A landscape with many valleys, sampled at points; each row gives a point and its height.
From any point a ball rolls to the lowest of the 6 points nearest to it. It stops when none of these is lower. Distance is the straight distance between rows; heights are no part of it.
vugu: [  6  10   4   2   2 -10   8  12  -4  -1   2  -4  16  14   7   7   7 -17
  -7  11  -5  -3  15   1  16   1  -8  -3  -4]  height 655
manil: [ -6   2   9   6  -4   1   0  -9  -6   6  -8 -10  -1  -1   3   1   4   9
  12  -1  11  -7 -14   1 -15   0  10   4  -7]  height 190
Gim: [-12  11   0  -5 -18 -17   0   7 -13 -12   9  -3   2   0   7   5   3   5
 -14  -7 -16   1   9  -1  -2   3   7   9 -12]  height 364
por: [-29   6   6   2   5 -17   2  16  -9   3  19 -12   9   6  24  10  -5  -4
 -32  -4  -5  10  14  -3  -2  11  11  16  -7]  height 51
Dipiv: [-22   9   0 -11  10   1  11   5  -5   6   7 -31  14  30  -4  -4   9 -17
 -16   0  17  -5 -11   8   8  15   9  -4   9]  height 159
Lekog: [  6  -9   4  10   8  21  -3  -9  -9   9   7   0   0   3   2  -8  -9 -15
  22  -2  26 -20 -14  17  -5  14  -5  -6  -3]  height 189
dem: [-20   4 -10 -13   4   3  21   3   9   9  -5 -29  13  27 -18  -8   8 -14
  -8   1  20   4 -20   2   3   5   7  -9  20]  height 193
maf: [ 40  -3   4   9  18  12   3 -13  11  23  13  28  -8   5   0  21  -9 -18
  12  11  10  -3   4   6   6   0 -11  -8   0]  height 128
zuk: [-23   5   0 -13 -17  -4 -18  -9  -7  -7  -1 -18 -11  -2  -4   4   8  20
 -16 -13   4  -2 -17  14 -11   5  33  15 -12]  height 142
dizab: [ -9   9  -5 -10 -25  -8   5  -8   9 -12 -11  -9  -8   0 -13  -5   4   7
   9  -4  -6  -1 -15  -4  -8   2   6  -3  -2]  height 180
Funit: [-11  11 -19 -33 -31 -11  20  12  -1 -10   1 -17   5  15 -18 -12  13 -19
  -5   0  -1   4   2  -2   4   8   3  -9  10]  height 148
Fet: [  0  -1  19  14  39   3   3   8  17   1  -7   2  11   5  15   0   3  -4
  -3  13   1   0   9 -10  14   0 -11  -6  11]  height 334
sabug: [ -9  10  19   6  22   0   6   3  -3   6   0 -12  13  15  14   4   6  -7
  -7  10   6  -9   3  -5   9   8   0  -2  -1]  height 440
mip: [ -1   1  -9  -5   2  10  16  -3  14  10   1 -14   4  19 -11  -9  -7 -14
  17  -5  20  -8 -16   7  -7  11  -7  -8  14]  height 100
Bere: [-12  -1  -1   1 -13  10 -18   0 -28  -5   8 -16   4   3   4 -10   3  -2
  -3 -15  11 -13 -11  13  -8  12  22  10 -13]  height 38
Nusag: [ 26   7   5  -9  22  14  19  -6  17  13  -1   9  -3  27 -17   9  -8 -22
   0   8  10 -11  10  22  22  13 -17 -21  14]  height 241
toti: [  8  13  -2  -6  -1   2  15   3   0   4  -1  -6  12  23  -5  -3   5 -20
   4   6   6  -6   4   5   9   5 -11  -6   5]  height 262
rokop: [ 12 -10   7  17  40   6  -1  11  28   3   1   9   7  -2   6  -7   0  -1
   6   6  -1   7  10 -10  13  -9 -24  -1  16]  height 271
dukep: [-26  -4   3   0  -3   0 -20  -3  -3 -13 -13   4 -21 -32   2  -7  -1  40
 -33   6 -23   7  -5  -8   6 -18  16   7   8]  height 366
Minaf: [ -7  -3   9  14  10   0  -2  -7   3   6 -12   0  -2 -11  13   0  -2  20
   9   7   6   4  -4 -12 -11  -5   7   8   1]  height 218
zus: [ 40  -6 -13   3  10   0   8  -7  27  20  11  30 -11  -1  -2  17 -14 -12
  13   4   2   5   3   0  -2   5 -19  -3   3]  height 69
Rav: [-16  -7   0   7   4  -3 -20   7   7 -16 -11  -1 -13 -31   5 -15   2  39
 -11   4 -11  10   4 -11   3 -20   8   9   8]  height 353
Gipi: [  5   8  -6  -9 -14 -12  13   6  10  -7  -9  -2   7   5  -4  -6   8  -6
   8   5  -5   7   7  -9   4   0 -11  -4   2]  height 94
Vepiv: [-10   0   4   6  -8  -1  -1 -14   0  -1 -16  -2  -9 -13  -4   0   0  21
   8  -2   2  -1 -15  -4 -16  -6  15   2  -4]  height 214
leram: [-25  -4   5   1  -1  -6 -20   5 -20  -6   0   7 -11 -24  15   7  -6  32
 -37  -4 -17  13  12  -9  -6  -9  25  19  -2]  height 278
Sura: [ -6  -2   5  11  17  -1  15   0  25   8 -13  -6   7   5  10  -4  -2   2
   8   7  11   6  -5 -13  -6   1  -8  -1  13]  height 181
nof: [  4   0  -2   3  -7   3   8  -9   5   5  -4  -1  -3   4  -4  -1  -3  -3
  21  -3  10  -5 -14   1 -14   2  -4  -2  -1]  height 147
sar: [ -4   0  -1   7  10 -15 -10  21   3 -18   3  -2  11 -12  12  -8   9   7
  -8   2 -16  10  16 -12   9 -12  -7  10   1]  height 254
Keb: [ -8   1   4   3   7  14   1   0  -2   8   4 -21   8  17  -2 -12  -2 -13
  11  -5  25 -17 -14  12  -1  15   6  -3   1]  height 160
Ror: [-18  16  -6 -20 -34 -13   1  -2   4 -17  -2 -13  -8  -2 -12  -3   6   7
  -5 -10 -13  -1 -13  -3  -3   3  12  -4  -5]  height 216
boto: [ -3  11   7  -6   0  -1   7   9 -15   3  10 -13  10  25   7   3   5 -24
 -11   3   3 -14  11  11  13  10  -4  -1  -6]  height 671
peg: [-15  -6   5   4  -2   1 -12 -12 -13  -6 -19   5 -12 -27   0  -1  -1  36
 -14   2 -15   5  -3 -12  -3 -16  14   3   0]  height 377
rapa: [  5   1  -7  -4   1  14   9   1   6   8   4 -12   3  18 -10 -13 -10 -19
  20  -4  20 -15 -12  15  -1  16 -10  -8   9]  height 137
bufib: [  4  -6  21  18  30   6  -2  -6   3  10  -6   8   4  -3  18   5   2   4
   5  14   5   1  -1 -15  -1  -5  -3  -1   0]  height 316
sulo: [ 27 -14   6  13   7   8   3 -17 -11   9  -7  27  -6 -15  -3  14  -4   1
  14   0   2   3  -1  -4 -12 -11  -6  -7  -7]  height 162
kiru: [ -6   7  -2 -16 -32   1   0 -17  -1 -19 -11   4 -19 -10 -16  -3   4   7
   6  -3 -17 -12 -17   2   1   0   3  -8  -6]  height 253
bege: [ 10 -16   3  15  13   0  -6   0  17  -4  -7  17  -3 -24   2  -3  -5  18
  15  -1  -9  14   2 -16  -6 -15 -12   2   7]  height 175
Nubal: [ -6   0 -17 -10  -9   7   7  -2  17   4   2 -22   0  12 -20 -16  -6  -9
  20 -10  22  -5 -24   9 -15  12   5  -6  11]  height 231
fibig: [ -3   1   0  -3 -22   5  -3 -12 -15  -9  -6  -4 -10  -5 -10  -6   2   6
   9 -10   0 -10 -14  10 -10   1  11   0 -12]  height 211
Tozer: [  6   5   5  -7  11  20   8   5  -3   6   3 -11   5  28  -9 -10  -5 -24
   6   3  19 -24   2  24  20  20  -7 -17  10]  height 237
Terur: [ -9  -8   6   3  -1  -1 -14  -5 -29  -6  -8  12  -5 -24   7   6   0  23
 -23  -1 -23   7   7 -10   0 -17   9   3 -10]  height 362
mefo: [ 11 -14  -1   8   7  31 -10   0   1   8   8   0   2   5  -1 -19 -19 -23
  25   1  22 -23  -6  27   7  26  -7  -9   2]  height 172
Pok: [ -5  11 -17 -22 -19  -2  20  10   1   2  -1 -20   9  20 -19 -16   9 -21
   4   2   9   0  -5   2   3   9  -3  -8  13]  height 127
Sifi: [  3   1 -12 -12   6   3  29  -1  20  14  -4  -8   6  22 -13  -6  -6 -16
  12   1  15   0 -12   0  -2  12 -15 -12  23]  height 149
Zok: [ -9   5   5   3 -12  -2  -2  -9 -14  -6  -8  -5  -5  -5   1   2   3  14
   1  -4  -1  -4  -8   0 -10  -1  14   5 -11]  height 233
vafor: [-18 -18   5   1  12  10 -21  -6 -20  -7 -20  13 -13 -37  -2  -8  -3  38
 -26   1 -18  11   5 -12   7 -30  10  -2   3]  height 349
Divak: [-10  -3   5   5  -1 -10 -15   5 -32  -8   4  13   2 -21  13  10  -3  13
 -24  -5 -25  10  14  -6  -2 -11  10   9 -13]  height 374
zek: [ 18  -8   2  10  -1  -5 -12   2   0 -13  -4  20   1 -22  -4  -1   7   9
   4   3 -20  13   9 -15   8 -21  -7  -2  -4]  height 251
vofi: [-15   4   8   6   4 -11  -9  10 -11  -6   2  -4   7  -5  17   2   5  11
 -15   0 -10   8  12 -10  -3  -3   9  14  -9]  height 458
san: [  2  -8   1   3  -7  -4 -11  -6  -1 -20 -12  22 -12 -28  -8  -2   3  19
  -4   2 -29   8  -2 -13  11 -25  -8  -7  -1]  height 257
kuf: [  7 -13   1  15  20   0   8  -7  21  11  -7  14  -4 -14   7   5 -10  12
  17   1   2   9  -4 -15 -14  -7 -15   3  10]  height 135
dok: [ 30   1  -9  -4  -7   4  14  -9  13  11   2  17 -10   8  -5   6  -4 -13
  22   2   7  -2   1   8  -7   2 -17  -6   3]  height 90
Budub: [-15  -3  -5  -4  -8   9 -13  -4   7   2   1 -24  -2   4  -9 -12   0   3
  13 -11  27  -7 -26  15 -12  10  21   2  -1]  height 191
latop: [  5 -10 -16  -7 -15  14  -1  -2   6   2   4  -3  -8   1 -15 -13 -15 -12
  30 -10  16 -13 -17  15 -12  15  -4  -6   1]  height 141
Boped: [-10   1  11   5   3   4  -7 -11 -27   4  -9  -2  -1  -8  13   5   6  16
  -6   0  10  -4  -5  -1 -13  -1  20  10 -13]  height 346
pif: [  0  -3   1  -1 -14 -10  -9   5  10 -28  -6  15 -10 -25  -5  -5   7  16
  -1   0 -29   6   3 -14  12 -17  -9  -7   2]  height 49
lato: [ 16 -13 -16  -6   0  25   0   3  11  15  10   3  -4  11 -10 -13 -22 -27
  25  -1  22 -15  -2  27   3  24 -16 -10   9]  height 155
patu: [-16  13 -17 -21 -21 -13  13  15 -11  -3  13 -23   9  21  -4  -5   7 -19
 -13  -6  -3  -1   7   5   3  11   3  -1  -1]  height 61
dogim: [ 10   5   9   9   9 -11  -7  13 -10  -1  12   5  16  -2  16  10   6 -13
 -15  11 -15   3  25  -4  17  -7  -4   3  -9]  height 607
dav: [-19  -8   6   3   6  -5 -22   7 -20 -12   0   7  -9 -31   9  -1  -5  32
 -28  -3 -24  11  16 -11   3 -19  11  12  -1]  height 318
ruzod: [ -7  -7   2  11   4  -3   1  -8  13   0 -15   3  -8 -16   3  -1  -2  27
  12   4   0   8  -5 -12 -12  -8   2   5   6]  height 176
peb: [ -8   1  14   4  19  18   3  -4  -4   5   5 -14   4  21   4  -6  -4 -15
   9   2  25 -22 -10  13   6  19  -1 -10   2]  height 179
falor: [ -7   4  -1   4 -13 -14  -6   3   1 -15  -7   1   1 -12   4  -2   6  15
  -4  -1 -21   5   4 -11   2  -6   0   7  -4]  height 83
vada: [-11  11  -2 -12  -3  -1  14  12 -15   1   9 -21  12  27  -2  -5   5 -22
 -13  -2   8 -11   4  12  12  12  -1  -3   4]  height 384
dulut: [-19  13 -13 -13 -17 -20  11  12   1 -10   2 -20  11  13  -2  -5   9  -4
 -14  -4  -6  10   0  -6  -1   5   7   4   2]  height 157
Mek: [ 23 -11 -11   1  -4  -4  12 -11  16  10   3  22 -14  -5  -4  13 -12  -2
  24  -3  -1   0  -6  -2 -15   3 -19  -5   2]  height 81
sen: [-24  14  -5 -10  -7 -13   5   8  -3   1   5 -29  11  23   2  -2   8  -7
 -15  -5   9   3  -5   0  -2   9  14   7   1]  height 96
sukeb: [-24  -6   1  -1   5  -3 -25  11 -11 -15  -4   3 -17 -32  11  -8  -4  39
 -32   1 -17   9  10  -9   3 -17  15  15   7]  height 320
muk: [-16  -7   1   2  21  -6 -26  25  -7 -15  13  -6  -4 -29  18 -13   6  21
 -17  -6 -11   6  27  -6   2 -22   3  21   2]  height 350
Mozot: [-27   3   6  -4 -11  -4 -19  -9 -22  -4  -1  -2 -14  -9   3  12  -3  27
 -35  -9  -8   5  -5   4 -13  -1  33  17  -8]  height 199
Boki: [-21   7   0   1   4 -13   8  12   5   0  -4 -19  15  10   9  -3   9   2
 -16   3   1   9   5  -9   2   6   7   9   4]  height 240
sakis: [ -9   8  -8 -12 -28  -4  -3   0 -12 -13   8 -13  -3   6  -5  -6   4  -1
  -2 -12  -3  -8  -6   8  -5   8  11   2 -11]  height 184
rugof: [-18   5  -4  -8 -26  -4 -11   3 -26 -10  16  -8  -5   2   1   3  -2  -1
 -16 -18  -5  -9  -2  13  -8   9  19  11 -17]  height 41
Luzot: [  9  -9  26  19  47  13 -12   3   4   7   4  14   9  -7  17   8   6  -3
   0  17   1   4  14 -14  14  -8  -8  -5   3]  height 324
fezum: [ 28  -3   1   2   9  15   6  -9   8  16   9  15  -6  13  -4   5 -12 -20
  20   3  17 -15   0  17   2  12 -17  -9   4]  height 130
Lamir: [  7   9   2  -1 -13 -11  -1   7 -19  -4   9   2   8   5   9   9   6 -11
  -8   1 -14  -2  17   3   5  -3  -1   5 -13]  height 95
beg: [  3 -17   7  10  14   6 -12 -10 -25  -1 -15  20   1 -27   1   5   3  19
  -7   2 -13  11   8 -15  -1 -24   6  -3 -10]  height 300
fonov: [ 39 -13 -14   5  16  -2   3   2  39  10   8  28  -6  -7  -2   7  -8  -6
  12   3  -5  15   8 -11   8  -4 -24  -3  10]  height 107
Kuv: [ 19 -13 -15  -3 -14  28 -10   6  -2   5   5   3  -1   1  -7 -23  -9 -20
  25   1  16 -16   0  30   8  19  -5  -4  -1]  height 163
milis: [  1  -8 -13   0  -1   8  12  -8  16  12   5  -3  -6   4  -8   2 -17  -7
  28 -12  22 -11 -21   7 -24  12  -9  -4   9]  height 93
kof: [ 33  -1  13  16  34  11  -6  -1  24  13  10  25   4   2  -1  12  -2 -13
   3  12  -2   4  12  -2  22  -5 -10 -13   6]  height 205
niket: [-10   5  11  10  18  -9   0  14  -4  -2   5  -4  17   3  21   4   7  -2
 -14   7  -7   3  14 -12  10   2  -3   7  -3]  height 653
Veso: [ 27 -19   2  16  24   6  -2 -10  10  16   4  32  -4 -15   1  16 -11   3
  15   4   0  11  -1 -13  -4 -10 -14  -4   2]  height 136
Tenu: [  8  -3   5  13  17  -4   0   5  16  -2  -6   5  11  -4  10  -5   2   2
   8   7  -5   9   8 -16   4 -11 -14   5   6]  height 285
Vuke: [-29   0   5  -5 -13   0 -18  -1 -29  -2  17  -3 -15  -3   4  16  -7  12
 -37 -19  -1  -1  -2  14 -17   9  35  19 -14]  height 219
Susi: [  3  10  -4  -5 -18  -7   5  -2  -9 -10  -4  -1   2   4  -4  -1   8  -2
   7  -1  -4  -4  -1   1  -3  -1  -1   0  -8]  height 197
gotaf: [ 20  -3  -6  -2 -17   8   4 -11  -7  -1  -5  11 -10  -1 -10  -1  -1  -7
  20   1   4  -9  -3  11  -6  -2  -7  -3  -8]  height 111
nen: [ 24   2   3   7  -5  -9 -14  10 -13  -7  11  17   8 -14   5  13  10  -8
 -11   8 -21   8  28  -2  16 -16   0   2 -13]  height 351
kiro: [  4  -1  -7  -2 -11  13  -3  -2  -7  -2   4 -12   0   7  -6 -13  -2 -12
  20  -7  17 -14 -12  17  -4  11   3  -1  -5]  height 143
div: [-10   6  -4   0   1  -2  18  -2  17   4 -10 -15  10  14  -2  -6   3  -2
   7   2  12   7 -11  -8  -6   3  -2   0   9]  height 204
Mugep: [ -1   8 -11 -18 -33  -1   2  -2  -1 -11  -2  -9  -7   6 -18 -11   4  -6
  17  -6  -2  -9  -6   7  -2   6   2  -6  -4]  height 146
guga: [ 25   4   5   5  -4   5   1  -5 -11   4   0  13   3   6   2   9   5 -14
  12   7   2  -5   7   8   5  -5  -6  -1  -8]  height 354
Biduv: [-25  11  -2 -15 -17 -13  -9   1   6  -3   0 -24  -3   5  -3   7   8  16
 -18  -8   3   7 -10   3 -10   6  27  13  -3]  height 113
mun: [-15 -18   5   0  13   8 -18  -4 -41  -5 -15  16  -2 -30   3   3  -4  29
 -37  -5 -19  15  16 -11   4 -23  14  -2 -11]  height 369
lir: [-23   4  -6   2   3 -18  -3  19  11 -13  -3 -16   8  -8  11  -9   6  14
 -21   0  -4  14  10 -12   2  -2   4  15   6]  height 62
Zagu: [ 10  -1 -16 -16  -9  15  16   3   9   9   5  -9  -1  17 -17 -16  -9 -22
  21  -1  17  -9  -7  16  -3  14 -12 -12  15]  height 150
Pasa: [ 14  -4   8   9  -3   8  -3 -13 -33  -1  -7  12  -2  -9  -3   6   4   1
   5   1  -2  -4   1   2  -6 -10   5   1 -16]  height 360
levo: [  3   7  -5  -8   2   0  25   3   9   5  -8 -10  11  24  -9  -6   4 -16
   3   8   7   1  -1  -3   7   5 -14 -10  14]  height 173
zovel: [ 27  -2   4   7  24   4  13  -8  23  17   6  17  -3  11   1  14 -11 -13
   9   4   7  -3   1   0   5   5 -20 -11   9]  height 98
fizo: [-18   5   5   0 -18  -6  -7  -4 -27  -8  -1   2  -6  -9   3   9  -1  17
 -18  -8 -16  -2  -1   0  -8  -1  18   8 -16]  height 42
lof: [-26  10   0 -21 -27  -2 -15 -15   3 -14  -3 -11 -19  -6 -11   4   5  16
 -21 -11 -11  -4 -29   7   0   0  25   0  -6]  height 188
tido: [-28   8  -2  -6 -12 -19  -8   7  14  -7  -3 -20   0  -2   3   1   9  22
 -27  -3  -3  15  -2  -7  -7   3  25  17   2]  height 161
vadav: [-26   7   1  -8 -16  -6 -14   2 -14  -5  11 -18  -2   7   5   6   3   7
 -18 -15   7   0  -7  10 -14  10  27  16 -12]  height 115
paru: [-12  -6  10   7   5  -3 -12  -4 -19  -3  -9   4  -2 -18  12   2   3  25
 -14   4  -8   9   7 -15  -6 -12  15  10  -7]  height 368
betez: [ 22  -3   3  12  11  -8 -15  12   1  -5  11  13  13 -11   6   4  11 -10
  -5   9 -15   9  21  -6  19 -20  -5   1  -5]  height 299
sim: [-18   7   0  -6  15   9  13   0   6  11  -2 -28   9  27  -5  -7   0 -11
   1   0  24  -9 -16   7   3  13   7  -8  11]  height 183
munug: [ 12  -1  -6   1 -12  -5  14  -6  14  -1  -9   4   1   3  -5  -1  -3  -1
  19   3   0   1  -6  -6  -8  -2 -13  -3   3]  height 138
puvu: [ -8  12  -4 -13 -14 -13   9  16 -20   2  25 -11   7  18   9   7  -5 -23
 -20  -7  -7  -6  18  13   3  15   1   4 -10]  height 670
guzot: [ 21   2   2   5   7   3  14  -5   9   9   0   9   2  12   1   5  -5 -13
  19   4   8  -4  -2   3  -3   5 -14  -4   5]  height 124
Nifin: [  7   6  17   4  13  10   7  -4  -8   7   2  -1   5  17   6   2   3 -17
   7   6  14 -15  -1   9   7   9  -5  -6  -4]  height 358
Devu: [  0 -11   3   9  14  -3 -24  12 -13  -8   4  11   6 -26  11  -4   5  17
  -8   0 -16  10  16 -10   7 -24   0  10  -2]  height 326
Kizi: [ -8   5  13   6  16  13   7  -9   2  13  -1 -12   2  14   6  -1  -1  -6
  10   6  23 -12 -11   5  -6  11   0  -5   2]  height 194
rofo: [ 15  -2  -4   3  28   2  21   1  31  12  -2  10   6  15  -2   5 -10 -12
   4   4   4   4   1  -5   7   7 -25 -13  18]  height 92
gilu: [ -1   2   3   4   9   1  15  -4  14  11  -7  -9   7  14   2  -3  -1  -5
  12   3  14  -3 -10  -4  -5   6  -7  -4   8]  height 171
zofaf: [-24   7  -5  -5 -10 -22   2  16   0  -8  11 -16   9   3  11   3   2   4
 -27  -6  -9  13   8  -6  -3   7   7  11  -3]  height 267
notep: [ 38 -18  -2  12  11   4  -4 -10   7   8   2  36  -7 -21  -7  15  -5   2
  14   4  -4  14   6 -11   2 -18  -9  -8  -5]  height 164
Nogom: [ 17 -12   6  14  17   5   6 -13   6  16  -2  21  -2  -7   7  14 -10   1
  17   2   5   2  -5  -8 -15  -3 -13  -1   2]  height 110
rubag: [ 22  -8 -19 -10   2   1  15  -7  18  18  11  17 -13   4  -6  11 -18 -16
  22  -6  10  -8  -5  10 -15  14 -26  -7   8]  height 86
vomi: [ 14  -2 -11 -18   3  19  16   3  10  16   4  -7  -2  25 -20 -15 -10 -28
  12   4  16 -12   2  24  11  18 -17 -18  24]  height 174
tufo: [-25   4   6  -1  -9 -10 -13   1  -6  -7  -5  -7  -8 -16   9   4   4  31
 -27  -2 -10   7  -1  -8  -5  -5  24  15  -4]  height 243
tobi: [ 17  -1  -8  -4  -8 -10   8   5  27 -10  -8  14  -1  -2  -8  -5   7  -3
  12   3 -10  13   9 -13   7  -7 -20  -7   8]  height 140
Noseb: [ 30   5   9  10  14   2  -3   2   8   7   5  17   9   7   2  12   8 -18
   2  15  -4   5  17  -1  19  -9  -7  -6  -1]  height 371
zive: [  8   0 -10 -11 -25   5   7  -7   4  -4  -2  -3  -8   2 -14  -9  -3  -7
  25  -7   4 -10 -11   9  -9   6  -6  -5  -1]  height 129
zov: [-32   9  -2 -11  -8 -18  -2  11  -3  -1  18 -21   7  12   8  10  -1  -1
 -30 -11   2  10   3   1 -10  14  22  17  -5]  height 242
Mov: [ 15 -13   2   6   3  -1 -21   0 -26  -9  -3  25   4 -28  -6   8   6  11
 -13   0 -25  17  16  -8  12 -28   2  -5 -12]  height 305
rirot: [  5   0  18  14  21   1  -5   5  -5   3  -2   6  14   0  16   5   7  -3
  -1  12  -2   1  10 -11  11  -6  -3   4  -4]  height 504
nif: [ 34   5  -1  -3  20   9  15  -5  26  19   5  19  -5  19  -8  15  -5 -20
   1  11   6  -1  12   8  19   7 -20 -14  10]  height 151
pibok: [-20   9   2  -4  -8  -4  -4  -2  -8   2   2 -25   4  12   4   0   7   3
  -7  -7  14  -2 -10   6  -7   6  21  11 -10]  height 36
nud: [ -8  10   4   0  -1   2   5   4  -7   4   1 -17  11  19   6  -3   6 -10
  -2  -2  10  -6  -3   2  -1   9   7   2  -5]  height 228
bim: [ 14  -3  -2  -4 -20   5   6 -17  -4  -7  -5  16 -17 -10 -17   0  -5   2
  17  -3  -8  -8 -11   6  -8  -4  -5  -7  -9]  height 131
bufi: [-17   6  -6 -13 -26   1  -7 -13   6 -13  -6 -16 -14  -3 -16  -6   3  11
   6  -8   0  -5 -27   8 -10   1  18  -3  -3]  height 209
vum: [ 26 -11  -6   4   2   7   6 -16   1  14   7  24 -11  -3  -5  11 -14 -13
  23  -2  12 -11  -7  11 -14   5 -13  -5   0]  height 91
bigub: [-19   8  -4  -9  -7  -3   1   2   8   4   0 -31   8  19  -7  -4  10   0
  -5  -8  21   2 -16   4  -8   9  19   5   1]  height 114
Bekub: [  6   3  -5  -1 -13 -19  -6  13   1 -19   1   8   2 -14   2  -2   8   0
  -5   2 -25  10  16 -10  11  -9  -8  -1  -5]  height 229
vaveb: [ 27  -9  -6  -4   6  27  -3   0   6  18  12  10  -8  11  -4  -6 -17 -25
  21   3  21 -18   4  35   9  23 -19 -10  11]  height 165
sesog: [  3  10  -1  -6 -17  -3   1   4 -21  -2  10  -8   7  14   5   0   5 -18
  -3  -4   0 -12  10  12   6   5   1   4 -12]  height 521
ter: [ -7  -3   5   2 -13   0  -2 -19  -4 -12 -17  12 -18 -26 -11   2   0  23
  -5   3 -22   0 -17  -8   1 -14   0  -9  -2]  height 319
rim: [ -1 -17   4  13   4   5  -5 -13   0  -1 -20  18 -11 -29  -6   1  -5  29
   4   5 -11  11  -5 -12  -6 -19  -2  -3   2]  height 217
bubov: [  0   6   2   6  -1  -8   9   1   5  -2  -7  -5   8  10   2  -3   5  -2
   6   6   0   3   3 -10   1  -3  -5   2  -1]  height 203
mus: [  2   8 -13 -18 -20   5  10   9  -8   0   6 -17   5  23 -12 -15   6 -22
   6  -1   8  -9   5  16   7  11  -7  -3   2]  height 33
tosam: [-21   5   4  -4  -9 -11  -7  -8  13  -4 -16 -12  -8 -11   1   1   5  34
 -12   1   0   8 -12  -7  -7  -3  24   9  -2]  height 208
tuvan: [ 16 -26  -9   9   9  -1   3 -14  16   5  -6  33 -18 -29  -7  12 -16  20
  13  -4 -13  13  -5 -13 -14 -12 -17  -4   7]  height 158
gumi: [16  4  7 10 -1 -1  7 -5 -3  3 -4  6  3  5  3  6  3 -8 13  4  2 -2  1 -2
 -3 -5 -7 -1 -5]  height 247
torim: [-19   7  -4  -3 -15 -20  -3   7  11 -17  -8 -11   0 -10  -1  -5   7  21
 -11  -2 -16  10   0 -12   0  -1   7   6  -2]  height 206
mipa: [ 12   4  -4  -4 -20   7  -5   1 -18  -5   3  -1  -2   7  -4  -6   4 -12
  13  -2   5 -13   2  17   0   2  -3   1 -11]  height 196
borez: [ 15  -4   6   7  -5  -4  -4  -4 -16  -6  -7  15   3 -13   3   7   6   5
   1   2 -15   5   8  -7   2 -16  -2   2  -9]  height 339
Rinup: [ 25  -7   8  18  25   3  -7   8  17   3   3  17  11  -3   5   2   3  -6
   5   9  -7  10  13  -9  14 -13 -15  -3   5]  height 281
Nel: [-22  10  12   1   7  -5   0   8 -18   3  14 -13  10  16  21   8   3  -8
 -21  -1   5  -5   5   0  -2  14  13  11  -8]  height 592
Bega: [ 28  -6 -14  -2  22  -4  18  -4  40  20   8  22  -4   7  -2  12 -13 -14
   9   3   0   6   3  -5   5   6 -28  -9  16]  height 47
dip: [ 17  -9  -5  10  10  -8 -10  15  22 -15   4  14   2 -13  -1 -10   9  -2
  10   1 -11  13  14 -10  13 -20 -19   1   7]  height 195
nefel: [ -5   9   9   6  19   3  17   7   6   4  -8  -9  13  21   4   2   5 -11
  -5  10   5  -2   3  -7  13   5 -11  -9   8]  height 348
napam: [ -5   8  -9  -9 -17   1  11  -6  13  -1  -4 -14  -1  10 -15 -10  -1  -5
  18  -6   9  -2 -15   1 -11   5   3  -4   5]  height 152
nodom: [ -4  -8  10   9  18 -10 -20  18 -18  -5  16   7   9 -19  24   3   2   4
 -20   3 -18  10  26 -10   7 -11   2  13  -9]  height 413

Call two points neighbours if one is among the 6 nearest of the other. Go from one point of each pair to the other, from neighbour to neighbour, staying as low as possible. Name the highest point that can't be avoided.
Bega, Lamir | Susi
por, Bega | Boki
lir, pibok | tido
Bega, Gipi | munug
mus, pibok | sen

For each start below, name the point where the ball stops.
Veso | Bega
beg | Bega
gumi | Bega
Mozot | pibok
sukeb | pibok
Minaf | Bega
Zok | pibok
dukep | pibok

For each start below, name every point that the ball comes to, in order.
paru | tufo, fizo, rugof, Bere, pibok
Terur | beg, rim, bege, kuf, Nogom, Mek, zus, Bega
Sura | kuf, Nogom, Mek, zus, Bega
